Points, in no order, along strands that fork and pass close to each other.
Two points are linked if the straight distance between their rows is under 112. Some points are linked to none.
<644>: [-15   7 -35  24  -2  39   4 -30  28  25  21 -25  41  25 -29  44 -22   7
  -4   5  33   2 -22  18   5   6  -2  28   5 -12   5  22  30  16  -7 -35
 -28   3  -4 -12   0]
<105>: [ 27   3 -18  22  -5  12 -19   4  35  44   0  24 -22 -10 -14 -27 -30  -8
 -38  15   1   7 -27   7 -21 -10 -12  31 -13 -33   2 -33  28   5 -15  -3
  19 -42  36  25 -40]
<337>: [  8 -15  23 -13   7  -8 -24   9 -35  -1  53  23 -17   6 -16 -15  19   3
 -16  13   6   0  32 -17  25   4   0 -37  11 -28  -6  27   9  -3   4   5
   0  27  12  12  22]
<358>: [-28   6   1 -14   9 -28  -5 -32 -45 -29  38   0  37 -13  28  17  -7 -13
 -18  30   0  12 -16  34  15 -13  13 -38  13 -22   2  20 -14  -8  -3  30
   2  12   6   4  47]
<1218>: [  3 -18   2  -2 -10  13 -11  28 -11   6  39 -11  -5  18 -30  15   8   3
  15   1  -7  30  20 -37  30  -3  18   6 -16  27 -14  -9  -1  13  16   7
 -26   9  -6 -11 -28]
<15>: [  0 -13  -3 -13   1  18 -15   0  -4  19  24 -11   5   9 -13  14  -2 -18
  -6   1  -9  18   3  -6  25   0   2   8  -4 -14   7  18 -17 -16   5 -13
 -19 -18   4  13 -19]
<701>: [-10   6 -21  18   8  -8  31 -36   6   7   4   1  18   4  13  18   5  -5
  15   3  -3  -9 -31  48   0 -19  11 -25  31  -5  -4  22  -1 -13  -1  14
   8  16  11 -13   5]
<642>: [-24 -35   0  27  11  17  16 -15   9  23  38 -17  44 -11  -4  39  28   3
  -7  42   2  11 -23  30  12   8 -13 -12   9   6 -13 -19   5  13   9  17
   5 -21  -4   2 -35]
<123>: [-11   2   5 -27  20  -2  -6   1  -9 -13 -11  25   7 -12  23  -1  -2 -25
 -16   8 -10  19 -33  19  22   2   3 -16  13 -19  30  22 -28 -57 -14  11
  30 -15  13  17   6]
<93>: [ 18  14 -24  -4  -9   5   6  26  38  -8 -52  -1 -27   2  -3 -15  -6 -32
   5 -46  -3   8  -6 -15 -14 -16   3  39 -15  34  15 -37   6   3  -5 -12
  11 -14  -2  33 -12]
<1118>: [-13   1  -8  31 -18  19 -15 -22 -59   4  45 -26  31  -3   9  23  10  20
   6  15   8  20  14   7   5   0   5 -35 -16 -22   4  32 -10  24   2  -8
  -9   6 -20 -24   5]
<645>: [-10 -24  22 -10  10 -14 -37  15 -46   5  41  18   1   3  -3  -1 -12  18
 -37  39   4   9  20   6  35  -4   2 -23  -3 -39   9   0 -13 -18 -11  10
   0 -14  29  13  -2]
<1031>: [ 25 -23 -32  18 -41  -3  23   4  14 -17 -29  37 -40   0 -25  -1  18 -24
   8 -33  -9   9  20  -4  -8 -21 -49   3 -10  19   2 -23  23  12  -3  20
  13   1  10   8 -53]
<982>: [  7 -28 -48  24  -9   3  21 -21  39  48  23  20  24  19 -24  -3  11   3
  12  16   2   4  -3  28   8 -17 -13  20  19  14 -14   8  10  31  -1   0
 -10   3  18  17 -48]
<1185>: [-24  -3  30   7  33  10 -13   6 -16  25  44 -29  17 -30  -4  -6   1  14
 -11  24  24  -7 -24 -11   1  18  39 -23   9  -7 -17  16   0  23   3  -6
  -3  -9  -6  -7  47]
<813>: [  2 -21 -20 -18   5  -5  13 -20  61  -9 -26  34 -23  17   0   3  17   9
  19 -25   0 -27  -5  11   4 -32 -12  27  -9  27  12 -25  12  27   4   0
  -3   9  10  23 -51]
<792>: [-37  -9  35 -35  27  -8 -12  51  -8  -4  -2  14 -10  12  -2 -31  -5   5
   7  22 -26  11  41   2  43 -13 -10 -11  15  24  -4 -16 -40 -26   2  26
  -7  23  20  -3 -23]
<538>: [ 17  10 -11  17 -22   0 -17 -15 -43  -3  18   0  30  31   3  15 -13  10
   2  -8   9 -11  15   8   0  12  10  -9  -6 -25  19  43 -32  13 -16 -12
 -25  30  -7 -25  16]
<97>: [-20 -36  35   1  24  17  11 -11 -15  -3  10  -7  13  -6  -8  -2  28  31
  14   5   1  -7   7  13  24  17   0 -26   7  -9  15   6 -10   2   7   3
  16  -5 -18   1 -21]
<216>: [  0   3 -31   0   2  24 -16 -14  15  27 -18  28  27  36 -13  27 -25  -2
 -12  -7  18  -3 -33  26   2  -1   5  44   6 -17  39   9 -34 -14 -20 -23
 -20 -22   9 -12 -20]
<777>: [ 40 -33 -27  12 -12   3  23 -22  78   5 -23  23 -35 -14  -4   1  -4  -2
  -9 -25  18 -17   0  12  -6 -21 -37  41  -5  12   2 -48  40  21   1  -3
   4 -15  10  22 -33]
<719>: [-34 -14  19  12   4  29   1 -33 -30  24  41 -13  32   2  -1  35  23  11
   4  30  -3   2 -11  14   8  19 -11 -29 -20 -18  12  21 -11  20  11  14
  12 -19 -30  -2  -6]
<684>: [ 26 -21  -5  14 -17  -8  -4  42  53   3 -43  11 -38 -15 -13 -46   4 -12
 -10 -11  -2   5  17 -12  -7 -43 -31  29  16  28 -36 -39   2  23 -14  17
  -2 -50  29 -18 -60]
<891>: [  3  54 -13 -29 -14   2  12 -19 -21 -67  -4 -20  17  -4  24  60 -22 -37
  27 -21 -18  10  -7 -29  14  15 -13  14 -34  12  -6  53  15  -9  12  13
 -26  12  -4   0  62]
<688>: [-60  -7  37 -22  28   0  37 -24 -27 -13   6 -37  17  -7  -6   8  14  16
  -4  26   5 -12 -26  11  16  12  -1 -49   6   7  26  73  22 -17  29  30
  18  -8 -10 -11  32]
<199>: [  7   8  -6  10 -43 -36  19  -5 -49 -40  10 -15   2  21   1   3 -10  11
  15 -39  -1  -6  35   3 -30   5  -7   8 -11  17 -30  24  24   0   3  18
 -23  52 -21 -18  23]
<1248>: [ 19  -8  -7  18   9  20 -28  11   7  26  -3 -29  16  -9   3  12  -9  17
   8  -4  13   7   9 -18  -9  22   1  19 -30  15  -5 -37  -4  26   0 -27
 -10  -9 -16 -15 -24]
<355>: [ -9  13  26 -32  20 -20 -28  27 -16   2  -3  41   2   3  19 -38  -3  -2
   3  19 -15 -25  21   8  13 -15  15 -10  14   4  11 -24 -62  -4 -30  22
  -4  45  25  -2  -5]
<1039>: [  5 -18 -13  -2 -11  -5  26 -60  26 -12  -7   7  19  13  31  28  -6  19
  18 -30  22 -29  -6  11  -9   7 -14  25   9 -17  31  25   6  -4  17 -12
 -32  17 -28   4  23]
<73>: [ 18  11 -11  -4  -7  38 -31  -1 -13  21  25  -8  13   6 -10  39 -11 -29
   8 -15  -2  16  -8 -38   9  11   4  12 -23  11 -25  24 -11   9  22 -14
 -24 -18   5  15  23]
<402>: [-10  33   3 -31  14 -36   6  11 -21  -8 -22  25  -1 -14   1 -35   7 -23
   1   6 -20 -16  -5  28 -31 -10  23 -40  19  12 -24 -34 -22  10 -26   5
  44  20  37  24  11]
<514>: [ 22 -28  -1   5  -2   0  27 -18  23  -9  -9 -24 -11  -8  28  10   8  21
   8 -34  15 -10  10  -3  -3   6 -16  16  -4  12  17  -5   9 -13  21 -16
 -13  12 -43  13 -13]
<877>: [-46 -10  23  14  14  41   0 -36 -18  -3  40 -44  67  34 -24  51  21  22
  42  13  15 -10 -20 -13  15  19 -23  11   3   8   4  77   7  15  19  17
 -17 -28 -18  -2  31]
<411>: [-25  39   8  -7  24  10  -3 -11 -37  -9 -20  27   4  -7  17   4  38 -18
  19  15   0   2 -13  22  -3  19  -3 -45  -9  -5  25  19 -28 -17   1 -12
  32  34 -14   4  15]
<111>: [ -8 -29 -14  14  -3  -2  34  -8  31  10  12  -6  -8 -16 -17   0  -4 -14
 -27  29  -2  24  -8  21  36 -18   7  -2  33 -19 -28   8  25 -24   5  23
   9 -21  22  -1 -25]
<474>: [ -3 -23  -8  24  -5 -14   8   3  19   5   5  11 -15 -17  -3  -8 -17   7
 -48  39  -8  18  -1  28  18 -37  -5 -17  23 -29 -14 -21  -1   8 -14  21
  23 -41  14 -28 -42]
<1035>: [ 30  -6 -17  34   3  18  27  20  52  22 -60   6 -22  -6  -8 -22  32 -22
   6 -33  -2  13 -31   8 -29 -18   4  13   4  25   3 -12  18  -5  -2  -5
  29 -15  -2  16 -26]
<95>: [  1 -33   5  10  24  14  14 -18  30  22   4   2  18   8 -10   0 -29  31
 -28  28  17 -19 -21  22  -7   6  -1  18  14 -32  22 -19   7 -17 -20 -28
  13 -61  10  -8 -34]
<160>: [  6   7  30  -7  -2 -14 -32  13 -67 -21  58   4   9 -12  14  -7  11 -10
   5  11  16  28  33 -27   4   9  17 -36   2  -9 -11  37  -2   3  16   4
   0  16   8   4  70]
<200>: [-16  38   7 -32  25   8  -9   2 -23 -32   0 -14  21  -2  24  10  -4  -9
  22 -10  -5   9   5 -18  18  11  13 -31  -4 -15  20  52 -23 -18  -5  -5
 -14  18  -9 -21  44]
<1046>: [  2  -3   8  -5  20  -9   6   2  35   8  -6  12 -13 -15  15 -28   1   5
  -8   8   2 -12 -10   0  -7  -2  12  -2   7 -23  -2 -24   6 -13   5   3
  11 -19 -10   6 -16]
<760>: [ -5  56 -27 -20  22 -14 -11  -7  -2  18 -11 -11  22   2   7  -1   3  -5
  18 -11   0 -25 -31   6  -9  -4  43  -1   4   3 -18  -2  -5  19 -11  -5
  -5  29  -1  -4  26]
<1161>: [-10   5  37 -17  21 -16  27  34   1 -26 -13   4 -26 -40   6 -42  19 -10
  -7  36 -18   5  19 -20  15   9 -13 -14   2   9 -38 -42  24  -5  18  20
  29  12  -1   7  -3]
<1178>: [-17   1  25 -24  26 -15 -50  12 -20  22 -10  61  -9  12   1 -39 -13  13
 -23  25  -4 -14  12  29 -10 -20  -3  -9   2 -11  47 -23 -62   0 -41  -8
   9  11  37   5 -34]
<947>: [  5   0 -30  13 -19  20  -2  26   1  15 -17 -15  30  19  -6  17   2 -43
  15 -18  10  34 -12  -1   1 -10  11  22  29  33 -17  10 -25  -2 -24  -4
 -20   7  24   8 -16]
<814>: [ 24 -21 -20  37  -9  14 -11  22  34  14 -15 -40 -31 -15  -2 -13  -3   4
 -16 -11  18   1   5 -20 -19  -9  -8  28 -21  24 -13 -63  26  19   3 -26
  -2 -28 -29 -13 -17]
<202>: [  5  18  13  -9  17   7 -13  23 -15   9 -16  26 -17   9 -16 -45  33  26
  21 -14   6 -22  25 -23  -5  11   9 -14  -3  -1  17  16   4 -12  17 -19
  11  60 -32  -2  34]
<277>: [ 26 -19 -23  20 -35  -2 -20   1   7   1  21   5   4  -7   4   6 -48  11
 -34  30  -2  22  30  23   3  -6  -7  11  16 -21   7 -33  -7  13 -14  -8
  -7 -34  15 -35 -43]
<869>: [-16   7   7  31   2  14   2  14 -32  19  41 -53  26 -27   3  25  -1 -19
 -20  19  13  32  -8  -6 -14  -5  20 -25  11   5 -30  -3  -6   5   9   0
  -6 -23  -9 -12  32]
<1155>: [  9  17 -13  -8   8  14  -8  17  -9   3 -29  30 -13  28   4  -6  26 -10
  19 -38   8 -11   2  -4  -9   1   6  11  -5  18  37  12 -25 -18  10 -29
  -2  47 -22  16   1]
<380>: [-20   3 -50  34 -11  37  19 -37  21  56  14  19  38  18 -29  21  -1  18
   9  28  15 -10 -32  43   4  -3  -2   7  10  -5   5  -5  34  22  -6 -19
  -3   4   9  -1 -28]
<231>: [  7 -16 -45  20 -25  -3  38  -9  20   9 -21  23  -2  24 -30   5  15 -11
  15 -13 -13  -9  -5  36  13 -36  -3  10  21  23  -6  19 -11  -1 -15   3
   7  16  32  10 -39]
<863>: [ 27  35  11 -21  11   2 -26  26  -5  16  -6 -17 -24 -17   8 -24 -34 -10
 -24  -1 -15   0 -13 -34 -20  10  20  16 -35 -25   0 -21  -1 -15  -9 -11
  23 -18   7  -2  12]
<1217>: [-20  48   6 -15   6 -30   7  30 -28 -17 -15 -21  20  -1   3 -10  -9 -24
   7  -6  -8  -9 -26   4 -19   2  34 -15  19  14 -34  21 -14   7 -19   3
   3  36   7  -8  53]
<329>: [-11  39 -28  18  11  11  11 -22  12  40   1  -7  52   3   9  13   4 -10
   8  -2  16 -13 -46  33 -11 -14  25  13  36  -2  -1  28  -4   7 -23  -3
 -13  21  12   0  31]
<318>: [ 34   0   6  17 -23 -16 -19  43 -13  -1 -37  17 -33   4 -22 -45  -3   2
 -14 -21 -11   0  34 -24 -27   1   0  21 -11   6 -19 -44   2  37  -1  -5
  18  -7  -3  -5 -38]
<320>: [ -6  13   2   6  20  -6   5  11 -19   6  -8  39 -17  -2 -30 -48  54  24
  18  12  -8 -25  13  21   0   4  16 -34  -2   3   5   9  -4  11   8   5
  20  57  -9   4  -9]
<1123>: [  9  -7 -19  66 -15  20  20  18  28  18 -32  -5 -27  -5 -30 -32  26 -20
  -7 -26  13  11 -14  26  -6 -31   2   2  38  17 -26 -12  22   1 -12   1
  17   5  -5  -4 -13]
<101>: [ 26  15  11   6  12 -14 -45  -5  19  52  11  27   4  15  26 -29 -31  29
 -17  25   8 -39  15  18 -22  -1   5  39   5 -24  34 -41 -23  17 -22 -10
 -17  -7  22 -11 -39]
<878>: [ 21  -3  21 -21  19   3 -22  15   9  17  16   2 -24  -5   2 -28  19  -4
   0 -25 -10 -12  -5 -53 -14  25   2  23 -18   1  11   5   5 -20  28 -10
  -3   1 -21  31  29]
<353>: [  6  24  -1   0  13  22 -37   9  -1  27 -10  24 -26 -14 -15 -30 -34  14
 -37  -4   3   7 -24  -7 -12  12   7  13 -33 -27  15 -14  -2 -16  -5 -31
  27 -42   7  18 -36]
<623>: [ 39  25  17 -22   0   2 -17  41  -1   3 -20  19 -38 -12  -1 -32   0  -4
  -6 -16 -10  -3  24 -39 -13  23  -5   8 -37 -18  12 -13   1 -32   8 -23
  10   3  -4  20   5]
<26>: [-12  15  -8   0  -4  -2  21 -27   8   2  12 -31  -1  -8  -3  16  -3   7
   0   9  -1  -9 -41   2 -10  -7  15 -27  -1 -20  -4  52  19  -5  13  14
  -1  19  -6  -3  49]
<549>: [ 35  -3  19  22   2   5 -15  29  32  14 -28   3 -35 -25 -21 -57   0  22
 -17 -13   3 -14   7 -23 -25 -10 -10  26 -30   5 -31 -72  43  24   2  -6
  18 -32 -21  -1 -31]
<91>: [-32 -31  -5  30  22  15  20 -19 -14  32   9  11  33 -19 -17  12  61  13
  17  29  -9  15 -23  32   5   0   7 -11  12  25 -16  -4 -20  19  -8  16
  12  -1 -13   3 -69]
<736>: [ -6 -20 -10 -27  14   1  16  -5  48   3 -24   3 -13  21 -10  -4  23  15
  41 -19   2 -32  -1   1  11 -13  -3  12  13  42  -1  15   4 -10   7   4
  -3  47  -5  22 -26]
<943>: [ -1 -18  39  -9  18 -11 -43  -1 -10   5   4  31 -15   2  12 -27 -28  19
 -32  26   9  -5   6  19  11 -23  -3 -16  16 -45  24 -29 -30  -5 -38  10
  11 -23  27   3 -21]
<4>: [-37 -11  -7  30  18   2  -3 -14  16  26 -10  59  27  -5 -17  -7  50  14
   7  10 -20  -2 -23  46   9 -14  17 -22  10  11  13  -2 -54  -2 -32  12
  23  -3  -4   5 -56]
<986>: [-56  -2  40 -21  23  29  11 -21 -22 -15  38 -39  32  22 -23  23  26  32
  22   3  15  -9 -19 -15  44  18  -1  -9   1  -2  15  78   9  -7  23  25
   5   2 -18   0  32]
<74>: [ 12   4  25 -15   5  13 -30   3  -9   8  19  11   5 -11   3 -35  21  26
  -3 -18   8 -16  10 -41   5  28   8  -1  -6 -13  16  49   8 -19  28 -19
  -9  31 -15   6  72]
<146>: [  6   4  -7 -22 -11  -2  29 -28   9 -21  15 -29 -18  -8   7  17 -17   1
  -9  -3 -12  -5  -7 -11  19  18   9   4 -10 -20  14  26  32 -26  13  -5
  -2   4 -24 -10  44]
<714>: [-13  28  30 -18  15 -31  -9  26 -35 -23  -2  24 -13 -21  10 -34   8 -33
 -17  24  -6  -8  -8   2 -12  -8   8 -42  -3   3  -5 -40 -15  -6   4   8
  25  24  15  24  55]
<571>: [ -7  -7  34  -2   7  -6 -16  43 -22 -10   0  -9  -2  28 -12  -5   8   8
  35  -9 -21   6  42 -25   5  12  20  -5 -15  47 -13  -6 -14  13   6   0
 -20  22   0 -24 -15]
<70>: [ 23  50 -23  12 -31   5 -13   5 -40 -38  -6  -3  19  43  -4  37  -9 -28
   6 -25   4   6  11   9   0 -17  -3   3  11  -7   7  25 -22  10 -27  11
 -39  22   2 -32  10]
<290>: [  3  25  10  19 -16 -18 -13   9 -50 -31  31 -31  12  -7   4   7  -7  12
 -12 -13  13   2  13 -45 -10   6  14 -35   3   1 -26  37  20   5   4   4
 -11  12  -2 -31  71]
<143>: [-12 -23  28  -9  10   7   6 -19  30  20  14 -31   5   3  -3  -5 -34  33
 -24   9  21 -16  -8 -12  -4  33   8  18 -14 -38  21  -8  27 -21  15 -24
   0 -46  -9   0  10]
<817>: [ 27   3 -10   6 -11   1 -43  -4 -18  24  29  27  14  10  17   7 -31   6
 -19  18  -8   9  -4   6  -4   7  -1  13  -7 -19  26 -23 -27  17 -33 -19
  -6 -11  18 -12 -32]
<636>: [  6  16  24 -30   8 -17 -12  18 -28 -11   4  20  -9 -28  14 -11 -11 -28
  -3  19 -22  20  -9 -14   1   5  10 -23   2 -24  -6   4 -13 -32  13   4
   7  -2  24  14  42]
<882>: [ 15   5  15   4 -28 -50  19  -8 -35 -19  17 -15   2 -23  19  -6  -8  15
   1  -2 -14  -4  39 -12 -12  13  -2  -7  11   5 -31 -11   7   6   8  20
 -21  51 -22  -9  49]
<569>: [-16  13 -13   7  10 -25  30   1 -14   2 -26  19   2 -16 -13  -9  45 -26
  22   3 -31  -9  -8  29 -25 -11  17 -33  12  37 -29 -30 -10  26 -12  18
  36  12  12  -3 -29]
<548>: [ 19 -14 -12  13 -42 -35   5  20  13 -26 -47  -5 -14  -6   0 -23  -8 -29
 -12 -10 -19  14  21  -2 -36 -18 -36  28   4  18 -32 -42   0   3  -6  27
  23 -58  29 -10 -52]
<387>: [-26 -48  27  -4  28   4   4  -4  31  17   3   4  11  13 -10 -11  17  48
  -3  17 -14 -20  -8  25   8  10  -5 -13  28 -17  41   0 -10 -11  -4  -6
   6 -34   5  -1 -46]
<448>: [ -3 -19 -29  31   2  21  -6  -4  40  26 -36  31   1   9 -11  -7  26   6
  -1   2 -19   4  -9  29  14 -26  -8   4  29  22  15 -12 -31   1 -39   0
  19  -2  22 -12 -64]
<359>: [ 13  25 -10  -3 -11  12 -48  35 -13  23   1 -23   4  13   3  13 -31 -19
  12 -25   3  25   5 -39 -12  13  20  25 -16  24 -16 -23  -8  15  -5 -20
 -14 -25   5  -4  -4]
<536>: [ 10  -3   0 -10  -6  22 -30   0  16 -20  10 -46 -22   0  11  41 -41  21
 -32 -22  21   6   3 -40  -4  15  21  16 -32 -14  21  -5  27 -19   8 -38
 -11 -20 -16 -17  41]
<967>: [  6  22 -20  20 -31  12 -33  -8 -19 -29  17 -34  -5 -10  10  33 -33  14
 -12  -9  20  11  12 -50 -11  18  16  -3 -14 -26 -21  20  20  -3   6 -17
 -14  -1 -21 -35  67]
<1171>: [-12   1  12  11   5 -32  14  10 -19   1 -12  40 -12  -3  -9 -33  33   8
  22   4 -23 -22  33  27 -14 -18  -8 -29  24  15 -22  -7 -12  25  -2  41
  15  40   0   5 -30]
<239>: [ 37 -19 -20   9 -37 -11   6   8   8   1 -28  26 -30  -9  -3  -2  -9 -29
  -9  -4 -11  39   1 -10 -14 -19 -39  20 -20   6  -7 -36   1  16 -12   3
  14 -44  21  23 -67]
<169>: [-12  32 -10 -51 -10  13  10 -30   0 -72  -6 -27 -19  11   1  45 -24  -2
   6 -28  -7   5  -3  -8  23  23 -10   0 -37   1  25  44  40 -19  19  -7
 -21  20  -9 -13  51]
<1141>: [  0  56  25 -25  27 -13 -22  28 -24  13  -7 -13  10 -20   8  -8 -19 -23
 -14  -1  15 -14 -18 -27 -31  13  37   5   3   4 -27   4  -8  -9 -11 -12
   8  15  27   4  89]
<92>: [ 19 -39 -21  29 -34 -17  42 -19  28 -33   2   4 -31  -9   9  -1   3 -11
 -27  -2  -3  24  26  14  15 -33 -16  -2  24 -21 -26   9  40 -22   7  23
   7 -17   5  -8 -30]
<161>: [ 38  -5 -38  23 -23   1   7 -20  48  20 -15  10 -19  -7  10  -9 -23   0
 -21  -1  18  -8 -11  10 -24 -16 -16  30  -6 -19 -16 -60  43  19  -3  -9
  37 -49  17  -4 -36]
<529>: [ 22 -33 -10  30 -15  13  12  -8  10   6  -8 -27   2  -4  20  30   3  -2
  17 -11  18  29  13  16   0   1 -23   7  -7  32  11 -37   3  24   7  -4
 -25  -4 -29 -11 -41]
<996>: [ 30 -30   1  -1 -41 -25  24  -2  20 -49  -9  11 -31  -6  28  -9 -13 -24
  -5  -9 -15  11  32 -10  -5 -13 -32  14   1  -9 -26 -19  27 -11  20  18
  -5 -10 -17   2 -14]
<39>: [ 20 -21 -31  34  -3  42  -5  -6   6  43  -9   5  40   1  17  32  16 -26
  18   5   6  18  -3  25 -25  -6 -18  23  -5  39  32 -27  -9  27  -8 -18
 -30  -4 -11  -3 -37]
<659>: [ 24  14 -33 -13 -36   2 -10 -12  -4 -40  -4  -5   4  35  18  50 -39  -9
  13 -26  25  11  28   0   5 -10  11  30 -12  -6  12  -5 -16  12 -20  -7
 -50  21  -8 -15  18]
<261>: [ 13 -10   2 -13 -46 -41  38  10   7 -61 -33   6 -41  15 -19 -24 -14 -13
   3 -32 -24  -1  49  -9 -13   8 -36  19  -4  25 -34 -34  10  13  17  -2
   6   6  -6   4  -5]
<1057>: [  0  58  -3 -18  16  17  -6  -5 -34 -47   1 -21  29  -3  14  35  -6 -31
  19  -3   5   5 -32 -34   2  10  -3  -7 -17 -19  -2  71 -13   0  -7   0
 -30 -11  -4 -15  75]
<532>: [  8 -18  19  -8  -9 -38  23  17   1  -5   8 -23 -22 -15  14 -20   3  12
  12  -9  -3  -1  17 -17  15  -2   2  11  24  21 -48   7  13  -8  16  40
  -8  34 -13  10  24]
<1022>: [-24   2  17 -20  14 -11  -4 -26 -10   4  24  16  12  -3  13  -1  -9  22
 -13  34 -15 -25 -15  21  -3  22  16 -36 -10 -45  45  -2 -14   7  -5  -2
  11 -24   5  13   6]
<981>: [ 19 -13  -1  19 -52 -16  18  19  -4 -22 -50  22 -28  19 -36 -27   5 -20
  14 -26 -20   3  57  -1 -27 -21 -15   9   0  22  -9 -46   8  38  -7   8
   6   5  -3   0 -34]
<595>: [-11  12  12 -21  14   6 -17  32 -24 -25  -4 -25   2   0  22   7  15  15
  16 -10 -10  18   9 -32  18  21   1 -18 -19  15   5  -1 -14   5  18 -18
 -12   4 -12 -22  18]
<36>: [ 15 -11   6  39 -34 -17  34  -6 -24 -19  -1  -3 -36   2  -5 -12  11  28
  11 -49   7  -9  30 -17 -28   9 -28   4 -15  23 -18   8  25  10  30   0
 -20  58 -43   4  16]
<907>: [-28  -5  20 -19  15 -18  -7 -39 -10   3  40  13  46   8  19  12  -6  -2
   6  25  -2 -33 -34  39  10   8  11 -24  26 -35  30  33 -10   0 -13  20
   1  -3   6  23  34]
<1000>: [ -3   4   1  48  -7  14   7  28 -13  24  -3 -32   1 -17 -17  -8  14  -8
  -1  -1  23  15 -11   2  -8 -10  14  -2  19  23 -32 -16  -1   6   0  -6
  -1   7 -21 -11   5]
<531>: [-21   3 -13   4   4  35   6 -33  17   0  37 -46  51  23   0  55 -15  13
  23   3  31  -4 -14  -5   6  15 -32  20   7  -9  -4  46  29  24  -1   3
 -38 -17 -19  -2  37]
<9>: [ -5 -25  -5 -17 -20 -16  30  11  16 -22 -10  -1 -39  16  -7  -2  13   2
  17 -37  -5  -6  23 -12  33 -13 -16  22   8  41 -20   3  15 -20  23  14
 -24  37   3  12 -13]
<296>: [ 15  32 -30 -37  -5 -14   3  13  12 -12 -57  25 -35  26   5   3 -14 -25
  16 -39  -3 -15  -6 -10  -6  16   7  18 -23  25  16  -9   2  -6  -5 -25
 -11  29   4  22   3]
<363>: [-40   3  36 -42  16  -6  11 -27 -25 -32  28   3  14 -14  23  23  12   4
  -5  46   5   0  -3  17  25  10  -2 -48  -1 -17  27  42   1 -35  24  17
  17  -8   7  -1  69]
<289>: [-10  -3  19  -4   0  17 -11 -29  33   3  11 -49   9 -22   7  36 -21  17
 -17   1   8 -10 -33 -55 -21  31  10  15 -27 -30  25   3  19  -8  26 -14
  -1 -40 -22  -7  56]
<237>: [ 36  -8 -17  -4 -25  -7   3 -47  10 -19   4 -17  27  19  43  49 -25   8
   2   3  16  -3   9  16 -11  -4  -3  28  -2  -9  28  -6  -4  -4 -15 -13
 -42  -1 -18 -10  -1]
<615>: [-17  15  48 -46  41 -13  -7  51   2 -11  -8   7 -28 -26  13 -42  -4   5
   5  34  -5   0  43  -9  13  20  -7 -14   2  11 -11 -22 -18 -29  14  -6
  21  19  24   5   3]
<1227>: [-14 -19   8 -12  12 -16  35  21  10 -21 -22  -5 -39 -24  -9 -16  13 -17
  13   9 -27  26  11   7  26 -13 -18 -10   7  20 -49  -9  19 -16  20  35
  32 -16  15   5 -27]
<608>: [-33 -15  15 -44  37   7  20 -21  31  14   2 -30 -16   8  -9  14 -13  10
  -1   9  -9  -9 -28 -21  12  28   5   7 -28   4  14  -2   9 -32  19 -19
   8 -40   1  20 -14]
<518>: [-32  -1   7 -38  39   3  11  -8  27  20 -15  10   2   0   0   5   2  -6
  -1  18 -15  -7 -45   7   9  14  -1   1   0 -17  29  29 -20 -35  -3  -4
  18 -44  15  28  -8]

A fork is a point with three links, a tip a point with one. Leave the first point through the second and follow the links. Name the first fork or tip that comes.
<202>, <74> => <36>
<1141>, <1217> => <1248>
<355>, <1178> => <143>
<736>, <813> => <202>
<160>, <337> => <1227>

A fork is a point with three links. Follow the links from the first point to the second and name the forks in between, in order.
<105>, <355> => <202>, <143>
<1218>, <1161> => <1248>, <529>, <719>, <143>
<645>, <358> => <143>, <719>
<688>, <595> => <719>, <529>, <1248>
